Points on a hilly landscape, in no order, each with its height.
From any point a ball rolls to the lowest of the 2 points nearest to it. It stops when none of these is lower. Distance is the straight distance between rows; heights are no part of it.
<944> h=476: [  7 -10   6   0   1  -3  -9  19  -5  -6   4  -8 -26   5  -9  -1  -3 -32
   8  17   5   2 -14 -10  -2  -6   7  -5   3  23  -4   0  13  13 -11 -17
  -8  -2   3   4  10  -6   7 -13  13   0 -20]
<162> h=446: [  9 -17   4  -7  11 -18   3  19  -5 -23 -20   5   8  15 -10  12   9  25
   5  10  13  25   0 -14   0 -11   2 -25  -6   0  -6 -15  14 -11  17  -7
   5   7  13  -9   9  -4  -8  29  10   0  -6]
<862> h=368: [  7  -6  -6  -8  15 -19   6  12   0 -20 -24   7  12  12  -3   6   5  29
   0   7   8  20   2  -3   9  -7  -8 -32 -12 -13   9 -15  -3  -9  18   5
   2  11  19 -14   8  -7  -8  30   0  -4   2]
<705> h=616: [-11   8  14   6  -1   1 -24  -4  -3   7   7 -12 -33 -25  15 -13   1 -15
   5   5 -19  -7  -8  -5 -10   1  -9  29   2   7   4  12  -8   3  -7   5
  -2 -15  -7   7  -2   5  23 -14 -16   2 -10]
<483> h=288: [ 10   5  -6  -5   0   1 -18  -7  -6   7  15  -9 -26   0  -6 -11   0 -17
   9   9  -5   0  -5   6 -21 -16   9   7   7  11   4  -7  11  17   4  11
  -5   0  -5   7   6   3  10 -14   5   1   4]
<230> h=283: [  5  -6  -9   3  11 -14 -30  -3 -24   6  -5  -7 -40 -14  12 -19   4  -2
  12   6 -11  -1 -17 -11 -22  -6 -13  -8  -6  -1  18  15 -18   4   0   1
  -7 -14  10  -1  -1  -3  -3  -9 -16   2 -12]
<402> h=335: [  7  17 -21   8  -8  11  -5 -19 -18  12  -2   0  11 -12  12   7  -4  16
  -2 -21  -8 -17  -3  12  -4   3   3  -7   3 -18  26  12 -14 -14   2  17
  -8 -11  -8   9   4 -10  -7  -3 -14   1  18]
<376> h=723: [ 12   2   2  -2 -14   7  15  -5  16  13  -8  10  35  11  -3  39   0  -7
   0  -6   3 -23   9  -1  16  14   7   0   9   8 -15   3  21 -17 -10  -6
  -6   6  -8   3   6  -6  11  -6  13   0  -2]
<966> h=548: [  9 -14   1   3  10   4  -9  -9 -11   2  -1   9 -27 -15  -4   7  -4 -11
  12   5  -9  -3 -10 -11 -19  -7  -5  17   2  -2   5   8   8   8   4 -16
 -13  -4   2   0   5   4  10 -10 -15   2  -5]
<516> h=649: [ -3 -14  14 -17   7 -11   5  -5   0   0 -24  20  18   1  -1  37  15  23
   2  -8  -1   7   8   2   7  20 -14   4 -20   3 -11 -15  21  -6  -2  -5
  -9  12  10 -10   6   6  27  14 -13  -6  11]
<193> h=597: [ -3  10   7   7   0  -3 -22  -1   3   7  14 -18 -36 -16   5 -32   1 -20
   4  14 -12   0  -6   1 -19 -15   5  26   4  15   2   7  -9   3  -5  13
   9  -9  -3   7 -10   7  13 -16  -5   2  -8]
<1089> h=617: [  3  -9  10 -10   4  -8   9  -2  11  -7 -21  16  25   9  -6  36  10  16
   1  -3   0   1  11   0  18  12 -11 -18 -10   2 -10 -14  15  -7   5  -7
  -5  16   7  -7   9  -3  15  16   1  -7   4]
<136> h=521: [ 11 -14   7  -4   3 -12   8  17   6 -22 -22  14  21   9 -13  31   0  14
   5  13   7  13   8 -12  13  -3  -2 -27  -1  -4 -15 -17  24 -15  15 -13
  -4  13   5  -4   8  -5  -2  27  12  -8 -11]
<569> h=633: [ -3   0  -9  -4   8  -1  10   6   6  -5   5  -1   8  12  -3  -8  -3   6
  -8  -4   9   8   4   4  -1  -5   6  -3   2 -13   3  -4 -14   2  11  -1
   9   4   1  -5  -6   5 -21  12  10   3   5]
<600> h=776: [-21  -1  13   4  -3   8  22  13  32  -5  22   7  -3  -8 -13  -7  -3 -24
  -9   7   5   5   4  -5   9  -6   7  21   4   4 -21   4  -5   1  -3 -21
  23   6 -20   3 -17   7 -17  -2  17   1 -14]
<805> h=398: [ -8  20  -7  12  -6   6  -6  -2  -9  11   4 -16   6  -5  11 -24   1   0
  -4 -11  -8 -12   2  15   6   4 -12 -10  -3  -6  10  10 -29  -6  -9  20
   4 -15  -3  12  -3 -10  -9  -2  -6  -4   7]
<239> h=117: [  6  14 -20  18 -15  15  -5  -5   4   9  21  -7 -11 -11  -3 -23  -9 -22
   8   8 -14 -24 -10  -5 -13 -13  15   7  12   0   3   7  -6  -5   5   7
   4 -10 -11  16 -12  -7 -14 -19  15   3  -6]
<971> h=392: [ 13   8   2   1  -6   6  -8   0  -5   6  10 -15  -9   8   1  -4  -5 -33
   6   9   1 -12  -6   8   3  -8   8  -1  13  26  -4 -10  16  11 -12   3
  -8  -4   0  14   6  -8   9 -28  13  -7  -6]
<835> h=807: [-18   2   3   7 -16  22  19  -2  31   3  22  14   5 -13  -8  -4  -9 -15
  -7   3  -8 -10  -1  -3   0  -6   6  24   8  -9 -10   8  -6  -6   1 -16
  14   5 -23  10 -20   8 -19  -5   9   2  -2]
<15> h=632: [ 10  -6 -12  14 -12  14  16   6   6  -9   5   9  13  -5 -17   7 -15 -12
   0   6   2 -11  -9 -15   1  -7  18  -6   9 -23  -5   8   5 -12   9 -13
   0  -3 -10  11 -10  -1 -26   1  15  11 -17]
<860> h=527: [ -7   3  -2 -11 -11   3  18 -20  21   7  -2  21  34  -1  -6  26 -10  33
  -8  -8   0   7  15   1   5  -1 -10   4  -5 -28   0  -8   1  -7  21   8
   0  23   1  -3  -2   2  -9  13 -15   4  23]
<487> h=12: [ 18  -7  -8 -16  12  -9 -13   0 -26   5  -2  -3 -12  15   4   1   8  10
  -3  -2   1  10  -4   3 -15  -2   9  -9  -2   9  10 -11  15  17   2  16
 -13  -3  11  -7   9   0   2  -1   1   0  10]
<863> h=403: [ -4   1  24   3  -6   3   2   4  12   5  11  -6 -20   0   1  -3  -2 -38
   9  13   3  -5  -3   3   7   1   1  19  11  28 -19  -4  10   2 -21 -11
   6   0  -6  11   2   1  18 -25   6 -11 -17]
<106> h=805: [-29  -3  18  -9   9 -16  11  11   7 -10   3 -12  -4  10   8 -21  14   2
  -6  -5  19  17  12   8  13   8   0   1  -8  14 -20  -9 -10  16 -10   0
  17   6   1 -11  -1  10  10  10  -1  -6   2]
<265> h=544: [  2  12 -12   5  -2  -2 -20   5   2   1  26 -21 -23   8   1 -39   3 -14
   9   8   5   2   0   5 -14 -19  11  -2  -1  22  -4  -6 -11   8   5  15
  14  -6  -1   3  -5  -9  -7 -15  19   1  -4]
<453> h=778: [-13 -17  21 -11  15 -14  12  12   9 -12 -10  -2   3   7  -5   3  10  10
  -6   5  19  19   9   1  15  10  -3   0  -6  13 -18 -11  -2   8  -6  -8
  14  12   4 -15   0   7   9  11   4  -3   5]
<52> h=423: [ 11   5  -5   9  -4  -4  -6  17  -5  -5  12 -16 -19  10  -3 -17  -7 -27
   9  13   5  -1  -7  -7  -3 -10  12 -16   4  17  -4   2   0  10  -5  -1
   2  -6  -2   7   5 -11 -10 -13  22   1 -14]
<13> h=494: [ 15   1 -11   1 -13  -3  15   0  11  -2 -10   8  35   9  -8  21 -12   3
  -3  -1   2 -10   2  -6  15   4   6 -21   5 -17  -3  -1   3 -15  11  -3
   1   3  -5   3  -1 -10 -14  10   9   5  -9]
<591> h=663: [  8   2 -11  13 -17  25  16  -2  13   2   7  10  21  -3 -13  17 -15 -15
  -5   1  -3 -21  -6 -10   0   3  12   8  16 -11  -7  14  11 -15   0 -14
  -1  -1 -13   8  -6  -6 -10  -4  13   5  -9]
<953> h=831: [-18   9   8  10 -12  13  26   2  24   2  13   3  22  -4  -6  -3 -13 -20
 -13   5   2 -14   6   0  16   4  -1   9   9  -5  -7   8 -20 -13  -3 -12
  20   3 -19   6 -14   0 -21  -5  13   3  -5]
<792> h=438: [  0 -12 -13  -5  27  -7   5  15   1 -24   9  -1 -14  11  -6 -21   5  13
   3   4  12  34  -2  -7 -13 -29  18  -5   2 -16   4  -7  -3  13  23  -7
  10  10   5 -12  -6  -3 -34  22   8   9   3]
<105> h=592: [  6  -9 -13   7   1   6  15  13   8 -12  -1   4  14   7  -8  -3  -9   1
  -5   4   6   4  -5 -10   5  -8   8 -13   6 -21   0   5 -11  -9  10 -10
   7   5  -2   2 -10  -5 -30  13  11   7 -10]
<702> h=236: [ 11  -3  11 -13   3 -13  -6  11 -20   1  -6 -21 -10  22   4   1  13 -11
   2   1  12   5   0  10   3  11   7 -17  -5  37  -3 -13  15  20 -25   9
 -14   4  19  -3  15  -6  11 -14  10  -6  -3]
<669> h=679: [-15  -4  10  -5   4  -1  22   9  21  -6   9   6   9   4  -7  -9   0   7
 -11   5  12  15  10   2  10  -6   6   7   4  -7 -14  -4 -13   4   5 -12
  17  15  -7  -8 -12   7 -20  13  13   6   5]
<302> h=668: [  5   2  -3 -15  -5   0  -1 -14  -1  12  -5   0  25  18   3  16   7  18
  -7 -13   7  -5  11  15   5  14   1  -5   0   1  -1 -14   8   0  -3  18
   0   4   3  -4   5  -2  11   5   6  -4  20]
<446> h=631: [  5  11   8  13  -5  11 -21 -10  -1  15   6  -9 -25 -19  11  -4   0 -31
  10   6 -22 -21 -14  -4  -8   0  -6  21  10  12   9  11   3  -4 -10   4
  -7 -10 -10  19   7  -1  14 -23 -16   1  -8]
<827> h=361: [ -5  -9 -19  -3  20  -4  -1   6   0 -20   6   8 -19  -2   0 -34   5  17
   5   2   5  33  -1  -1 -21 -23  -1   1  -7 -25  10  -4 -22  12  25  -2
  14   3   8 -11 -12   6 -24  17  -7   3   3]
<821> h=869: [  7  15 -19   8 -14  10   9   6  10   6  12 -10  23  20  -4  -6 -10 -15
  -9   0   7 -23   4   1  13  -2  14 -15  10   1  -4  -6   1  -5  -2   3
   5  -6  -8  10  -5 -10 -22  -9  26   3  -6]
<650> h=180: [ 14   7 -15  15  -5   8 -16  -4  -5   8  12   1 -24 -16  -2 -13  -7 -23
  10  10 -22 -12 -16  -7 -19 -16   8  10   9  -5  13  12   0  -1   7  -1
  -6 -11  -9  13  -3  -3  -6 -15   3   4  -9]
<107> h=852: [ -4  16  -2  16 -20  21  15  -2  15   5  13  -4  24   4   0  -4  -8 -21
 -11   1  -4 -26   1   1  16   4   3  -6  14  -2  -2   8  -7 -14 -10  -2
   8  -5 -14  18  -9  -6 -20 -10  19   0  -7]
<740> h=130: [ 12   7  -2  -9   6  -9 -15   1 -24   5   2 -16 -17  14   9  -9   7  -5
  -3   0   3   3   0   9  -3   4   0 -12  -4  22   4  -7   6  20 -13  16
  -9  -4  14   0   9   0   3 -10   3  -6   3]
<378> h=28: [ -5  17 -12  18 -13  11  -2   0   4   3  15 -12   1 -11   5 -29  -5 -16
   4   1 -10 -17  -8   2   0 -10   0  -8   6  -6   8  11 -25 -10  -3   3
  11 -14  -8  16  -8 -12 -23  -7  10  -1  -9]
<653> h=327: [ -4  -2  -4  10  10  -3 -15   9  -9  -7   0  -8 -27 -13   5 -27   5  -9
   7   7  -9   3 -12  -8 -10  -5 -12  -6  -6  -5   6  19 -26  -1  -9  -6
   6 -17   7  -3  -3  -3  -6  -4  -6  -3 -13]
<858> h=674: [ 12 -10  12 -18   4  -9  -9  -3  -9   6 -23  15   7   7  -1  39  11  16
   0  -7  -1   1  -3  -1   3  20 -12   2 -13  15  -1 -10  30  -5  -5  -5
 -22   9  14  -6  11   5  22   0 -10  -3  -1]
<744> h=328: [  6  18  -7  10 -14  13  -3  -4  -5  18  -2 -16  19   9  13   7   0 -10
  -3 -14  -5 -28   1  13  15  10   3  -9   8  12   3   1   1  -9 -16  15
  -8 -11  -3  12   4 -11   3 -12   4  -4   6]
<1076> h=192: [  2  -3 -19 -11  16  -3 -12  -7 -16  -2  10   1 -15  10   9 -19   7  25
  -3  -7   5  18   6  10 -19 -12  12   3  -8 -12  14 -17   1  21  13  25
  -4   0   6  -8  -4   6 -11   4  -7  -3  22]
<207> h=653: [-11  -9  18 -17   8 -17  17   2  16  -4 -18  15  25   4  -8  21   5  21
  -2   2   5  15  14   3  20  10 -15  -7 -14   1 -12 -18  -1  -1   4  -1
   5  21   6 -16   5   5  12  21   0  -9  13]
<994> h=573: [-20  18   3  -8 -12   4  18 -19  17  11  11  10  32   1   3   8 -13  23
 -15  -7   0   1  21  10   3   1  -6  16   2 -20   4  -7  -5   2  11  14
   2  16  -7  -5 -10   7  -3  13 -17   4  27]
<1079> h=648: [  6   9  -1  15  -9  17 -12  -8 -11  16  -1  -4 -10 -23  11  15  -4 -22
   9  -6 -19 -28 -18  -1  -4  12  -3  12   9   2  13  20   5 -13  -5   1
 -19  -7 -10  15  10  -6   8 -20 -16   2   0]
<772> h=350: [  4 -21  -9  -1  15   7   4  -6  -3  -8   6  19 -19 -12  -8  -5   3  11
   2  -1  -2  19   0  -5 -21 -18   7  21  -3 -18   1   0  10  12  17  -8
  -4   4  -1 -10  -8  13  -8   6  -7   2   9]
<381> h=418: [-17  -9  -3  -2  17  -8  -3   4   1 -14  -1   7 -22 -15  -2 -29   4  12
   2  -1   0  30  -2   0  -9  -9 -14   3 -13 -24  11  13 -32   7  17 -11
  16  -2   6 -16 -10   9 -12  16 -16   2   3]
<921> h=145: [-18  16  12  -8 -12   7  -1 -19  -5  13  -7   2  19 -10  12  21  -2  17
  -2 -22  -5 -12  16  12  -2  20 -10  26   0  -8   3   3   8  -6 -11   7
 -10  -2  -7   1   6   6  26   7 -30   5  19]
<721> h=650: [  9   5 -10   7 -18  22  13 -21   6  15   6  18  23 -10  -6  29  -6   8
   1 -15  -4 -23  -3  -3  -9   5  10  19  17  -8  -1  12  18 -12   6  -5
 -11   6 -12   7   4   0   0  -5 -10   6   8]
<466> h=690: [-19  -5  26 -21   5 -23  10  -6   9   0 -16   4  16   3   3  11   5  25
  -6  -8  13  17  21  10  16  18 -13  14 -14  -2 -13 -18   0  11   2   7
   2  13  10 -17   2  11  25  23 -11  -1  19]
<803> h=452: [ 20  -3 -13  14 -18   4   2   8   1   0 -11   0  27  13  -6  16 -11  -9
   1   6  10 -16  -1 -11  18   7   9 -33   8  -8  -1   1   6 -20  -2   1
  -2 -12  -2   8   0 -11  -8   4  11   3 -14]
<918> h=615: [ 21  -2  -7  -2  -5  13   7 -12   2   6   2  15   9   4 -12  28  -7   0
   4  -8  -1 -13  -4  -3 -13  -3  16  13  13  -5  -4  -1  31  -2   5  -5
 -11   7  -2   0   9   3  10  -5  -1   6   4]
<906> h=667: [ 16   8 -10  12 -12  16  -1 -17 -10  17  -1   2  10 -11   5  29  -6  -4
   5 -12  -8 -32  -9  -3  -4  10   4   9  17   2   8  14  20 -10  -2   0
 -16  -6  -7  10  13  -3  12 -13 -13   5   2]
<1042> h=829: [-17  -4  18  -2   5  -8   8  10  13  -6  16 -10 -13   3   2 -19   7 -12
   0   3  15  11  11   4   8  -2   8  12   1  18 -24  -6  -2  17 -15  -8
  18   6  -5  -3  -8   3   4  -3  10  -7  -4]
<463> h=358: [ -5 -29   5  -8  17   5   7  -7   5  -9   0  27 -17 -19  -5   5   5  25
  -1   1  -1  26   4  -9 -22 -13   0  32  -3 -18  -6   0  14   8  23 -14
  -8  10   1 -14  -5  24  11  12 -22   6  11]
<391> h=269: [  6 -13 -18 -10  11  -2  -1  -6  -4  -8  15  10 -26  -1   1 -17   2  22
   2  -3   4  26   4   1 -27 -26  16   9   0 -19  13 -11   6  24  23   6
   0   7   2  -6  -7   8 -15   7  -3   0  18]
<621> h=580: [ 19 -13  -8   8   1  12   5  -6  -9  -1  -2  16  -4 -11  -8  15  -4  -5
   4   3  -8  -6 -11  -9  -9  -5   8   8   9  -8   6  11  16  -3   5 -10
 -12  -6  -3  -1   1   1   1  -4   0   5  -4]
<25> h=722: [ -1  -8  11  -3  -1   1   1  -1  -5   6 -15   1   7   3   3  18   6   0
  -3  -6   1  -4   1   3   9  18  -8   2  -4  12  -5  -1   5  -3 -18  -6
  -6  -5   4  -6   6   3  16  -8  -5  -4   1]
<947> h=732: [-18   5  17   0  -1  -1  33  12  30  -3  19   2  15   7 -12  -4  -4 -17
 -17   9  17   6  13   1  22  -5  10   2   8   3 -17  -6 -12   2  -8 -15
  25  18 -17  -4 -17   4 -24   2  20   5  -3]
<485> h=219: [ -7  16  -3   0  -8   8 -11 -17 -16  14  -4  -2   4 -13  14  10   2  15
  -4 -21  -9 -15   7  14  -5  16  -8  15   2  -6  14   6   0  -1  -4  20
 -14  -6  -6   7   1  -1  14   0 -27   3  19]
<134> h=433: [-12  16   2   6  -1  -7 -19   4 -14   3   0 -22  -7   5  15 -32  12   1
  -1  -6  -2  -4   1  10   2   7 -15 -18  -7   7   6   1 -21   4 -19  17
   5 -13   9   1   1  -4   3  -3  -3 -10   1]
<169> h=583: [  3   0   7  -3   1 -15  14  19  13 -15 -22   1  27  18 -12  10   0   8
   1   8  11   4   5  -2  27   5  -6 -34  -6  -2  -8  -5  -7 -17   5  -7
   7   7  10  -5  12 -10  -6  25  10  -5  -6]
<850> h=162: [-11 -18  17  -3  10  -3  -3  -3  -9   0 -21  21   2 -27   3  21   1  22
  -2 -18 -11  16  -2  -5  -3  16 -25  16 -17  -3   4  13   0 -10   6 -19
 -12   2   1 -11   2  16  23  10 -27   4   2]
<751> h=345: [  5   4   7   6  -1   4  -9  -4   3   8  11  -7 -24  -5  -6   1  -6 -33
   9  13  -6  -5 -11   2 -10 -12   3  18  12  16  -2  -2  14   5  -6  -5
  -3  -2  -7  11   4  -1  17 -23  11  -3  -8]
<813> h=540: [ 14   1 -12   1  -4  -8   5  14   3 -12 -12  -2  26  22  -6   7  -4   9
  -1   4  13   5   3  -5  13  -1   2 -36   3 -11   4  -5  -4 -11  11   3
   4   1   7   0   1 -12 -14  21  13   3  -2]
<869> h=366: [ -9  19 -14   8  -2   6  -7 -13 -16   7  -1 -10  -2 -17  12 -11  -9  13
   1 -21  -6  -7  -5  12  -1   6 -12 -10 -10 -20  25  17 -29 -12  -2  19
  -3 -17  -5  11   6 -10 -13  -1 -22   0  17]
<326> h=371: [  4  17  -2  14  -9  10  -8   3 -10   6  -4 -23  15   9  11  -6   3 -13
  -7  -5  -4 -28  -1   8  17  12  -3 -27   4  15   4   5 -14  -9 -27  11
  -2 -19   1  12   5 -14  -7 -14   7  -3 -10]
<668> h=610: [-18  13  10 -12  -5 -11   9 -16  12  10   0  -3  27   9   9  -3  -9  24
 -15  -9   6   4  23  17  15  13 -13  10  -6 -15   6 -10 -14   6   1  21
   5  10   4  -6  -3   8   6  17  -9   1  27]
<841> h=467: [ -9   4   6  -5   8 -17 -17  11 -12  -7   5 -22 -16  19   9 -35  17  -4
   0  -2   7   8   3   6   2   5  -3 -24 -12  18  -6  -4 -14  13 -16  10
   9  -7  11  -7   3   1  -3   0   0 -13   2]
<1045> h=694: [  2   3  -1   8 -18  14  17  -9  17  10  -5   9  38  -5  -8  36 -13 -10
  -3  -5  -2 -23   0  -7  15  13   1  -1  10  -5  -3  14   5 -24  -3 -14
   0  -1 -10   7  -1  -8   3  -7  10   6 -10]
<17> h=506: [ -4   4   0  -1   4 -15 -12  13  -3  -8  21 -22 -23  18   5 -32  12 -10
   7   7  13   9   3   7   2 -11   9 -12  -4  27 -17 -10  -9  15  -6  11
  12   1   9  -4   0 -10  -3  -8  12  -7  -3]
<331> h=639: [-10   8   6 -11   0  -6   7  -6   2   7 -10  -4  23  14   6   2   2  18
 -10 -14  11   3  10  16  17  15 -17 -10  -9  -3   9  -3 -13  -3  -6  19
   6   5   8  -8   3   1   9  12  -3  -5  17]
<589> h=237: [ 12   0  -6   3   8  -3 -25  -7 -17   7   7  -5 -33  -3   4 -15  -1 -11
  11   8 -15  -3 -14  -7 -27 -13   4   1   2   1  17   5  -2  10   5   9
  -4  -8   4   9   3  -1   3 -15  -3   0  -2]
<663> h=372: [  3   1  -9   8   4  -6 -14  13  -6  -5   9 -13 -29  -1   0 -32   0 -22
  10  15  -3   3  -8 -12 -14 -13   4  -8  -4   6  -2   9 -13   7  -2  -8
   8  -9   1  -4  -4  -4 -10  -5   7   4 -19]
<408> h=457: [-32  -2   4  -2   6  -9  -8  -2   3 -12   4   1 -27 -27   7 -27  -1  10
   0  -1  -5  22   4  -3 -12  -4 -16  25 -15 -25   7  17 -33   9   7 -11
  14 -11   0 -10 -13  13  -1  15 -22   4  -3]
<976> h=724: [  5 -15  28 -12   6 -17  -4  12 -10   0 -24   0  -7   4   2  19  16   4
   1   5   5   5  -7  -4   7  23  -7  -3 -14  29  -5  -8  21   0 -25 -14
 -19   9  21  -7  11   6  26 -15  -5  -4 -20]
<475> h=39: [-23   2  20 -10  -3   0  -2 -12 -11   1 -16   5   8 -22   9  24  -2  22
  -2 -19  -7  -1   7   0   4  25 -16  23 -12  -5   3  13  -5  -9  -2  -6
 -10  -3  -4  -5   7  15  31   2 -33   4   9]
<545> h=747: [ -6 -16  15  -4   2  -6  13  10   6  -7 -16   5  13   2  -4  12   4  -2
  -4   0   6   7  -2  -4  13  15  -7  -4  -4  10 -11   0   2  -5  -7 -13
   5   2   0 -11   0   7  13   6   5   0  -2]
<130> h=577: [  6 -16   4   1  -1  -1  10   6   7 -11 -23  17  26  -4  -8  40  -2  11
   3   8  -3   3   0 -14  14  10 -11 -17  -7  -1 -10  -2  20 -17   9 -19
  -9   8   4   1   7  -5  14  16   3  -3 -10]
<1052> h=645: [ 19  -1 -12  -9  -4   5   0 -12  -9  11  -8   8  15  15  -2  26   1  11
  -1  -9   2  -9   2   1  -5   4  12  -2   6   2  -3  -7  24   0  -1  10
 -10   6   3   0  10   1  14  -3   3   0  12]
<1066> h=887: [ -2  17 -11   5  -9   8   7   3  16   1  24 -12  10  13   0 -24   0 -11
  -6   2   4 -13   9  12   6  -9  12  -7   6   8  -9  -2  -6   2  -1   9
  17  -1 -11  12 -13  -3 -25 -11  26  -2   1]
<421> h=509: [ 11 -22  -8  -7  22  -6  -2  14 -10 -20   0   0 -21   3  -8  -8   3  11
   2  12  10  27  -3  -9 -16 -17  13  -4   0  -4   1 -11  10  14  15 -11
  -1   3   6 -10   5   2 -14   9   7   4   1]
<524> h=477: [  4  -2 -10 -10   1  -2  20 -11  12  -4 -13  24  28  -1  -7  25  -9  34
  -3  -4  -3  18  10  -4   8 -11 -14 -18 -11 -31   6  -6  -3 -13  28   5
  -6  23   5  -3   0  -4 -11  21  -7   0  15]
<96> h=459: [-13  -1  19   5  -3  10   6   3   6   3   2  -5  -6  -4  -1  -4   3 -19
  -1   2   0  -5   2   0  13  13  -3  14   2  12 -12   3   0   3 -17 -14
   5  -2  -7  -2  -6   3  14  -9   0  -7 -11]
<557> h=489: [-20   2   1   6   2   0 -11  -4   7  -4  12  -1 -28 -25   3 -28  -1   1
   4   4 -10   7   1  -5 -18  -7  -5  30  -3 -14   4  14 -21   4   4  -2
  13 -10  -6  -3 -15  11  -3   4  -6   3  -6]
<332> h=276: [ -1  17  -1   5  -7  14  -6 -14 -10  18  -1  -8  12   3  12   3   5   4
  -7 -15  -5 -23   5  16   6  13  -2  10   7   6   7  -1  12   0 -13  22
 -11  -5  -4  10   3  -3   8 -12 -12  -2  16]
<240> h=516: [ 10 -10   0   6  11  -1 -12  11 -16  -4  -6   0 -28  -8  -7   1  -3 -20
   6  18  -7   0 -16 -16 -11  -6  -5   0   3  11   4   5   5   7  -4 -17
 -10  -6   6   3   6   4   6 -13   0   0 -22]
<148> h=323: [  3   2  20  -3  -1  -2  -4   6 -11   0   1 -16 -13  14   5  -3   5 -27
   4   6   4  -1  -3  11   8   5   4  -4   3  41  -9 -12  15  14 -28   1
 -13   1  11   5  12  -6  19 -21   8 -12 -15]
<745> h=428: [ 10  -5 -14  -3   4 -11  11   0   1 -16 -26  20  21   3  -2  17  -7  27
  -1  -2   2  16   3  -5   8 -12  -7 -31 -10 -28  12  -7   1 -12  25   1
  -3  11  10  -2   5 -10 -13  28  -7  -1   1]
<263> h=266: [ -6 -24   9   0  18  -5  -1  -1 -10 -11  -8  23 -11 -20  -1   5   6  21
  -2  -8  -9  24  -3  -6  -9   3 -12  23 -14 -10   3   5   2   2  16 -19
  -6  -3   2 -15  -5  16  12  13 -21   4   0]
<20> h=411: [ 15   9 -14  11 -12   5  -3   5 -11   3 -11 -14  25  13   4   6  -6  -5
  -5  -6   3 -22  -8  -2  21  11   0 -36   6   2  12   8  -7 -18 -13  10
  -4 -14   5   6   8 -13  -4  -2  10   1  -8]
<19> h=574: [ -5   9  -8   4   1  -2 -17  -4   0   1  26 -11 -33 -10   2 -45  -2  -9
   6  11  -5   7  -7   4 -24 -21  12  14   4   5   5   1 -13   8  12  14
  15  -9  -2  -4 -15   4  -3 -13   3   6  -5]
<809> h=699: [ 13 -10   9 -10   3 -10  -8   4 -19   4 -20  -2   2   9   4  22   7   3
   2   3  -4  -6 -10  -3   2  17  -6  -8  -8  19   6  -2  19  -1 -17  -3
 -24  -1  16  -6  14   5  20 -14  -4   4  -8]
<1088> h=524: [-14  -6   2   4   5  -1  -4   6  17  -5  19  -4 -29 -12  -6 -26   1 -12
   5  12  -1  13   0  -5  -9 -12   8  26  -1  -1 -11   9 -12   8   2 -11
  21  -3  -8  -4 -15  11  -4   1   8   2 -11]
<187> h=116: [ 15   4 -20  -7   8   0 -17 -14 -26   8   1   2 -16  10   8  -8   5  17
   2  -9  -4   0  -1   9 -18  -7   7  -4   1  -9  22 -10   9  20   8  26
 -16  -5   2  -1   5  -2  -1  -4  -7  -2  21]

Call two points neighbours if one is among the 2 nearest of the other. Go from one point of each pair to the other, from neighbour to neighbour, staying as low as possible. Name the highest point that can't be avoided.
<487> / <862> => <169>
<475> / <589> => <971>
<487> / <475> => <463>

Where does a ball stop that starts at each point below?
<331> => <862>
<906> => <475>
<17> => <475>
<803> => <475>
<953> => <105>
